A landscape with many valleys, sampled at points; each row gives a point and its height.
A ball rolls from a point to the lowest of its 2 nearest points, and stops where none of them is lower. Distance is the straight distance between rows; heights are no part of it.
(587): [136 113 126 115  93 154 153 135 151 150 156  89 123 134 132  93 158 103
 142 110  61 160 131 122 158  85  99 131 137  88 127]  height 5.4
(795): [123 133 100 118  56 118 151 113  89 201 153  78 129 133  88 144 146 134
 168 130  93 116 104 110 157 146  80 166 155 106 122]  height 15.0
(63): [127 128 188 128 142 143 184  46 128 216  58 119 151 135 159 129 149  94
 135 142 138 148 113 138 122 110  99 146  91 127 153]  height 26.4
(72): [103 128 168  92  74 118  97 134  96 150  75 166 131 131 149 157 169 103
 128 162 118  98 121  99 142 152 164 164  69 171 132]  height 31.2
(887): [121 138 186 157 153 122  89 103 190  91  75 202 104  98 172 125 123 111
 107 138 178 129 171 114  84 164 151 135 129 137 120]  height 48.5
(631): [ 99 115 114 127  74 168 156 140  50 130 131 144 148 172 118 129 122 124
 155 161  97 126 104 113 147 167 145  96 141 102 127]  height 19.5
(178): [174 177 121  89 111  79  92 111 169 157 163 113  87  73 140 136 126 137
 129  83 143 122 105 155 110 120  88 178  69 148 102]  height 49.8
(537): [152  95 154 199 188 115  45 175 112  54 136 174 109 183 123 130  91 140
  98 174 141 126 123 141 146 186 137  97 140 113 125]  height 42.5
(240): [110 107 127 164 111 135 139 136 164 154 114 111 158 113 133  98 154 126
 132 153  83 109 145 111 133 133 122 163 169  84 144]  height 31.9
(262): [103 128 160 115 158 144 146 146 172 107  85 126 138 113 171 124 126  81
 107 124 100 159 166 110 116  97 193 101  89 136 188]  height 9.1
(246): [118 113 154 200 190 143 153  97 107 140  92 142 151 184 123 163  92 162
 166 161 174 120  98 144  90 138 129 138 150 150 170]  height 8.7
(901): [154  87 117 179 158 168 123 130 123 128 132 154 111 146  94 143 112 142
 123 131 169 128 136 140 120 118 139 134 192 124 107]  height 27.8
(218): [119 131 148 122 152 143 215  82 144 226  90  76 136 118 132 116 141  96
 119 113 124 139 157 129 119  95 104 165 116 131 157]  height 30.7
(694): [ 84 131 157  94  75 127 131 158 115 141  82 134 152 130 148 142 161 113
 122 175  90  94 142 105 143 148 185 123  90 155 143]  height 37.2
(961): [162 145  66 167 193  83 104 116 151 126 106 168 125 103  91 143 122 227
 126  91 164  84 106 158 120 144 125 148 137 187 137]  height 69.6
(277): [148 129 132 111 105  80  72 140 119 114 186 126  90 101  95 171 126 125
 138  88 179 135 120 112 110  92  80 197 126 167 103]  height 60.0
(39): [ 94 131 158 119 145 151 175 118 183 151  66 113 142  95 168 104 140  87
  95 131  91 123 182  93 119 103 184 134 100 118 171]  height 4.2
(422): [135 115 100  86  82 179 155 126 105 158 133 100 121 167 114 106 160 102
 153  90  64 162 137 126 178  60 105 120 130 110 116]  height 2.2
(677): [106 143 162 158 122 130 123 107 153 120 121 150 136  93 152 107 125 120
 109 173 173 104 129 116  96 167 115 136 157  92  84]  height 56.1
(763): [134 186 180 167 142 106 134  81 129 154  96 158 167 120 148 114 138 160
 125 150 150  99  69 164  94 201  85 114 115 118 117]  height 66.9
(187): [175 176  86 106 153  95 112  96 205 155 144 114 104  70 130 114 127 171
 135  74 170 119 125 148 110 118  97 177 121 155  96]  height 44.0
(999): [154 134 128 142 179  80  79 169 114  81 110 212 133 195 114 125  99 177
  84 118 105 121 110 151 133 167 167  84 108 152 145]  height 38.2
(26): [110 107  95 121  87 152 162 153 118 101 185  68 139 132 126 105 125 104
 150 138  50 171 117 119 158 115 105 116 164  69 144]  height 9.0
(542): [154  98  71 122 146  81  77 158 115  96 160 155  94 116  76 167 116 186
 118  95 163 109 126 141 128 121 127 159 153 188 122]  height 63.9
(526): [148 112 110 194 200 159 141 105 109 138  70 143 156 186 113 132 109 178
 150 122 131  99 120 156 110 120 153 112 156 134 151]  height 14.0
(582): [134 124 144 108 171 142 129 166 177  90 103 119 148 134 159 110 121 107
 122 100  74 159 143 131 135  78 186  86 116 145 194]  height 12.1
(253): [119 146 163 101 154 111  88 146 158  55 161 142 107 102 171 131  87  87
 108 139 188 173 149 119 101 154 131  90 116 133 127]  height 64.6
(78): [120 141 188 149 137 163 133  91 166 118 100 183 104 106 171  96 118 109
 105 148 207 121 157  96  98 152 138 127 135 101  75]  height 52.2
(492): [161 131 148  86 111 141 118 129 133 134 146 125 107 129 149 110 150  92
 123  87 121 171 122 141 151  60 111 117  84 136 101]  height 20.6
(591): [163 161  85 111 136 120 153 100 177 164 149  92 107  94 118  99 134 155
 130  73 155 118 131 132 125  92 100 161 141 124  86]  height 38.5
(925): [149 169 111 156 188 123 133  91 115 112 104 172 141 158 132 112 133 192
 132  92 170 131 100 170 111 138 100  85  99 161 112]  height 74.0
(769): [107 128 123  78  89 170 153 154 128 145 139 131 129 120 127 104 135 100
 110 115  93 120 169  88 152 105 190  87 131 102 120]  height 9.8
(613): [169 102  85 118 144 144  81 148 117  77 142 215 105 167 113 100 146 171
 116  67 128 144 130 149 169  86 122  84 122 146  94]  height 29.7
(86): [ 78 146 117  91  72 150 163 168 113 137 112 117 157 134 137 109 128 110
 111 155  66  89 159 105 150 145 202  79 115 112 145]  height 5.5
(874): [149 158  64 146 181  96 136 113 110 124 103 183 146 147  98 123 138 219
 138  81 148 101  98 167 139 138 122  92  97 168 139]  height 72.6
(133): [147 120  92  99 115  74  76 149  92 102 186 135  91 121  80 184 121 171
 143  84 191 122 113 124 126 105  93 164 122 194 108]  height 62.0
(861): [107 116 152 141 123 123 154 110  83 179  99 129 149 147  99 180 138 150
 168 159 162 110  99 112 102 156 109 167 135 170 157]  height 11.1
(683): [106  86 129 138 110 138 150 153 100 147 114 104 144 144 100 152 148 120
 171 147  88 145 130 108 138 105 121 159 167 130 180]  height 42.6
(1017): [151 146 163 111 135 126 153  72 120 187  93 134 137 131 147 124 148 121
 139 113 137 143  98 158 123  96  96 128  85 148 127]  height 22.0
(819): [162 100 108 175 144 156 100 147 150 111 155 136 117 105 104 114 117 135
 118 137 124 122 127 151 142 139 122 136 205  88  88]  height 24.5
(152): [124  96 134 189 161 144  72 175 118  60 143 146 101 146 134 135  94 110
 107 186 164 119 153 124 143 175 156 103 153 106 110]  height 44.3
(756): [149 120 152 105 155 147 142 110 169 105 146 110 129 124 164 115 137 102
 119 103 127 191 121 147 133  78 101 109 111 127 134]  height 18.1
(842): [ 95 124  94 104  63 160 177 146  78 133 144  80 143 154 110 118 118 107
 160 147  53 147 104 116 163 131 136  98 151  84 148]  height 13.7
(760): [140 173 132  98 137 100 126 120 102  94 176 147 117 146 143 123 105 142
  97 124 175 144  90 164 116 157 100  52  92 153  92]  height 70.2
(379): [134 130 150 121 153 143 182  89 178 189 123  79 123  87 146 100 139  87
 106  93 137 154 159 114 113  92 107 166 124 115 126]  height 33.9
(170): [123 127 155 111 143 138 147 107 188 165 107 124  92  70 134 120 129  81
 109  82 158 140 194  79  99  88 158 178 125 126 119]  height 37.5
(282): [118 143 146 109 155 132 141 128 190 119 108 157 101  77 144 111 100  99
  95 109 173 122 185  92  85 127 189 129 142 133 117]  height 41.7
(183): [ 83 122 117 137 152 111 133 162 154 101 124  87 165 109 143 131 108 109
 118 161 106 109 161 117 105 151 183 126 140 116 180]  height 48.4
(332): [147 136  66 124 136  71 110 142 141 143 144 157 113 112  80 164 105 202
 109 103 156  66 117 138 125 154 146 139 155 176 122]  height 66.5
(251): [153 119 120 104 189 145 117 142 171  62 122 120 135 140 155 123 117 123
 134  93 131 181 140 149 130  64 133  84 129 151 159]  height 15.2
(101): [ 87  88 131 141 115 109 127 167  93 105 135  94 148 130 112 180 125 121
 155 187 118 129 129 109 117 127 128 147 143 148 192]  height 44.8
(876): [143 121 158 105  76  59  45 151 118 148 139 144 100  90 111 185 150 126
 153 119 113 113 101 125 132 132 100 214  80 180 162]  height 56.8
(185): [118 119 156  94  91 148 132 143 130 146 119 134 113 118 133 113 152  85
 117 123 128 128 167  78 138  97 157 146 121 115 107]  height 14.6
(327): [145  95  63 136 158 145 106 159  79  71 136 200 103 194  89 130 117 176
 115 106 123 137 132 162 166 110 148  80 124 144 117]  height 32.2
(42): [127 167  74 109 132 126 184 112 148 158 151  68 148 118 116 106 110 150
 136 118  91 118 120 147 133 130 139 109 141 111 135]  height 78.6
(907): [149 139  74  73 108 137 103 155  94  94 168 173 105 154 113 103 134 163
 120  62 117 131 135 139 175  90 135  59  95 148  90]  height 26.8
(472): [ 74 140 156 125 117 110 125 138 154 107  83 111 150 105 163 141 140 107
 112 178  99 104 144 117 108 153 171 135 106 146 162]  height 43.3
(350): [117 107 154 193 164 119 123 116 102 129 104 128 156 152 101 187 123 162
 177 169 152 125  93 137  85 135  98 166 157 156 186]  height 4.1
(830): [130 132  61 136 128 138 172 144 158 145 139  71 141 128 110  98 110 148
 146 118  37 123 123 137 142 120 147 129 171  90 158]  height 80.8
(8): [137  99  80 109  91 183 154 111  81 129 128 120 125 172  92 117 134 136
 162 107  93 153 118 121 161  89 105 119 167 104  99]  height 6.0
(765): [160 118 111 126 148 152 149  92 156 134 144 112 120 115 121 101 135 132
 131  92 167 147 139 131 112  79  95 141 164 119  82]  height 34.6
(955): [ 88 116 155 113 123 134 177 111 156 150 121  69 133  93 176 113 137  59
  87 157 103 161 167  97 127 105 139 135  90 115 161]  height 10.3
(618): [151 117 144 172 166  89  60 171  94  67 129 185 143 200 124 123 100 161
 111 155  98 122  93 159 144 188 139  82 131 111 139]  height 40.7
(396): [159  99 108 196 203 154 143  99 122 127  98  93 157 169 111 133 101 153
 154 126 110 119 117 155 118 138 146 118 190  99 146]  height 17.9
(528): [152 134 112  65  86 141  99 151  84 123 157 150 117 154 128 121 152 118
 127  71 104 142 118 142 175  79 130 105  72 154  98]  height 23.6
(990): [160 161 135  94  80  70  88 130 125 175 141 135 107 103 118 157 142 146
 132  98 124 102  89 138 140 131 107 178  81 171 115]  height 54.0
(843): [140  86 107 197 190 150 123 122 126 109 131  53 154 144 115 130  98 129
 148 151  91 130 121 156 130 157 126 136 201  68 150]  height 21.6
(798): [117 128 145  69  75 120 112 171  96 140 143 123 112 113 129 157 138  80
 119 114 135 120 152  82 148 102 171 142  84 146 124]  height 19.0
(509): [122 136 183  97 134 104 101 131 125  59 165 132 103 113 179 159 112  81
 124 144 178 183 115 138 111 135 115  84  76 145 142]  height 66.3
(984): [126 125 160 126 137 148 155 112 106 162  98 137 145 164 128 148 142 138
 152 130 138 141 108 137 121 114 114 119 110 157 148]  height 17.7
(41): [130  97 117 147  61 150 128 130 127 151 162 130 112 106 112  96 141 116
 124 147 123 114 139  98 144 143 104 156 192  54  66]  height 15.4
(344): [ 87 149 147 117 111 169 193 113 102 136 128  95 158 145 154 110 120  95
 121 170 115 131 131 120 121 154 152  57 106  85 139]  height 22.1
(358): [120 110 112 190 154 138 116 129 170 121 132  71 180 104 135  93 119 137
 133 161  81 109 140 137 121 156 114 176 184  59 150]  height 26.9
(76): [127 115  96 120  87 131 151 118  89 139 166  87 119 146  88 136 133 133
 161 129 113 145 100 128 141 118  84 135 168 107 107]  height 11.0
(77): [135 189  94  87 119 103 171 111 119 162 169  93 133 112 124 120 113 153
 116 109 133 112 105 156 134 132 130  67  95 137 108]  height 75.3
(141): [129 131 110 125  40 145 145 114 110 199 145 104 120 133  95 108 156 121
 158 124 110 107 118  95 162 142  79 191 168  74  80]  height 7.3
(96): [ 74 143 160 124 133 154 204  94 128 154  94  82 157 120 182 119 125  80
 102 184 134 139 147 111 113 138 149 102  81 107 153]  height 16.3
(120): [142 172 142 154 146 122 150  81 115 166  97 160 157 145 112 124 139 187
 136 117 148  98  77 171 104 163  99 124 119 153 107]  height 70.8
(458): [ 94 178 184 161 120 111 139  83 125 133 110 138 156 103 158 122 133 135
 121 187 170  92  99 134  86 212  91 130 120 104 105]  height 61.8
(733): [121 141 160  97 129 118 126 148  78  75 183 133 121 157 151 157 101 106
 129 157 171 174  90 148 125 148 117  50  86 153 131]  height 67.8
(155): [145 123 170 109  85  80  37 146 131  97 174 148  88  88 110 171 139 109
 150 105 144 136 108 122 117 118  76 193  93 167 128]  height 58.3
(5): [ 59  87 114 164 141 119 141 157 122  87 121  56 163 136 128 172 110 107
 137 202 108 114 158  97  97 133 160 153 161 119 195]  height 47.7
(1002): [ 87 102 135 132  88 114 140 141 166 169 102  92 125 103 136 121 174 101
 132 149  66 114 165  91 148 112 107 205 127 120 164]  height 36.4
(1018): [135 130 172 118 152 115  85 113 203  99 111 179  87  77 164 140 118  91
 109 100 179 155 188 108  78 143 155 137 124 145 128]  height 45.6
(546): [166 120  73 158 205 113  88 148  93  69 118 196 120 201  85 119  96 193
 103 109 120 122 123 172 152 145 155  68 124 140 123]  height 34.9
(844): [115 100 143 135  78 111 110 146 114 173 111 115 132 123 105 147 179 128
 167 148  87 107 124  95 155 125  87 206 145 140 155]  height 39.8
(456): [140 170  99  74 118 130 153 110  91 125 175 112 120 133 129 116 127 135
 112  96 155 134 115 153 142 107 114  58  79 139  77]  height 72.9
(805): [ 96 127 136 162  93 158 144 140  82 103 116 129 162 171 153 112 122 113
 137 177 101 113 118 122 136 167 145  77 139  80 127]  height 24.0
(602): [150 109 101 164  85 160 104 149 132 123 152 144 123 109 108  90 134 137
 123 139  85 118 116 134 157 147 128 129 184  59  87]  height 20.4
(50): [174  96  93 154 183 160 120 108 153 115 146 142  94 102 100 125 115 146
 116 108 204 130 151 149 115  98 120 143 189 130  71]  height 31.0
(818): [107 141 164  90  50  93  73 151  87 131 129 144 105 106 147 166 153  73
 106 145 144 117 137  96 134 137 155 178  58 156 102]  height 24.4
(28): [109 157 144 117 134 105 104 129 156  81 148 140 125  78 161 106 101 104
 101 165 188 130 140 123  92 192 119 115 133 111  98]  height 60.9

Two balls start at each pair of points below. Name the first point that both come to, or write none.
(999) and (925) => none
(760) and (763) => (677)
(170) and (1002) => (350)

Where does a ball stop that starts at each point below?
(990) => (141)
(537) => (39)
(77) => (350)
(183) => (86)
(120) => (350)
(5) => (350)
(1018) => (350)

Call two points neighbours if one is among the 2 nearest of the other. Go from one point of each pair to the other, from neighbour to neighbour, staying as low as possible. Name the highest point that can't be avoided.
(39) and (86) => (925)
(422) and (39) => (805)
(422) and (141) => (795)
(86) and (350) => (183)
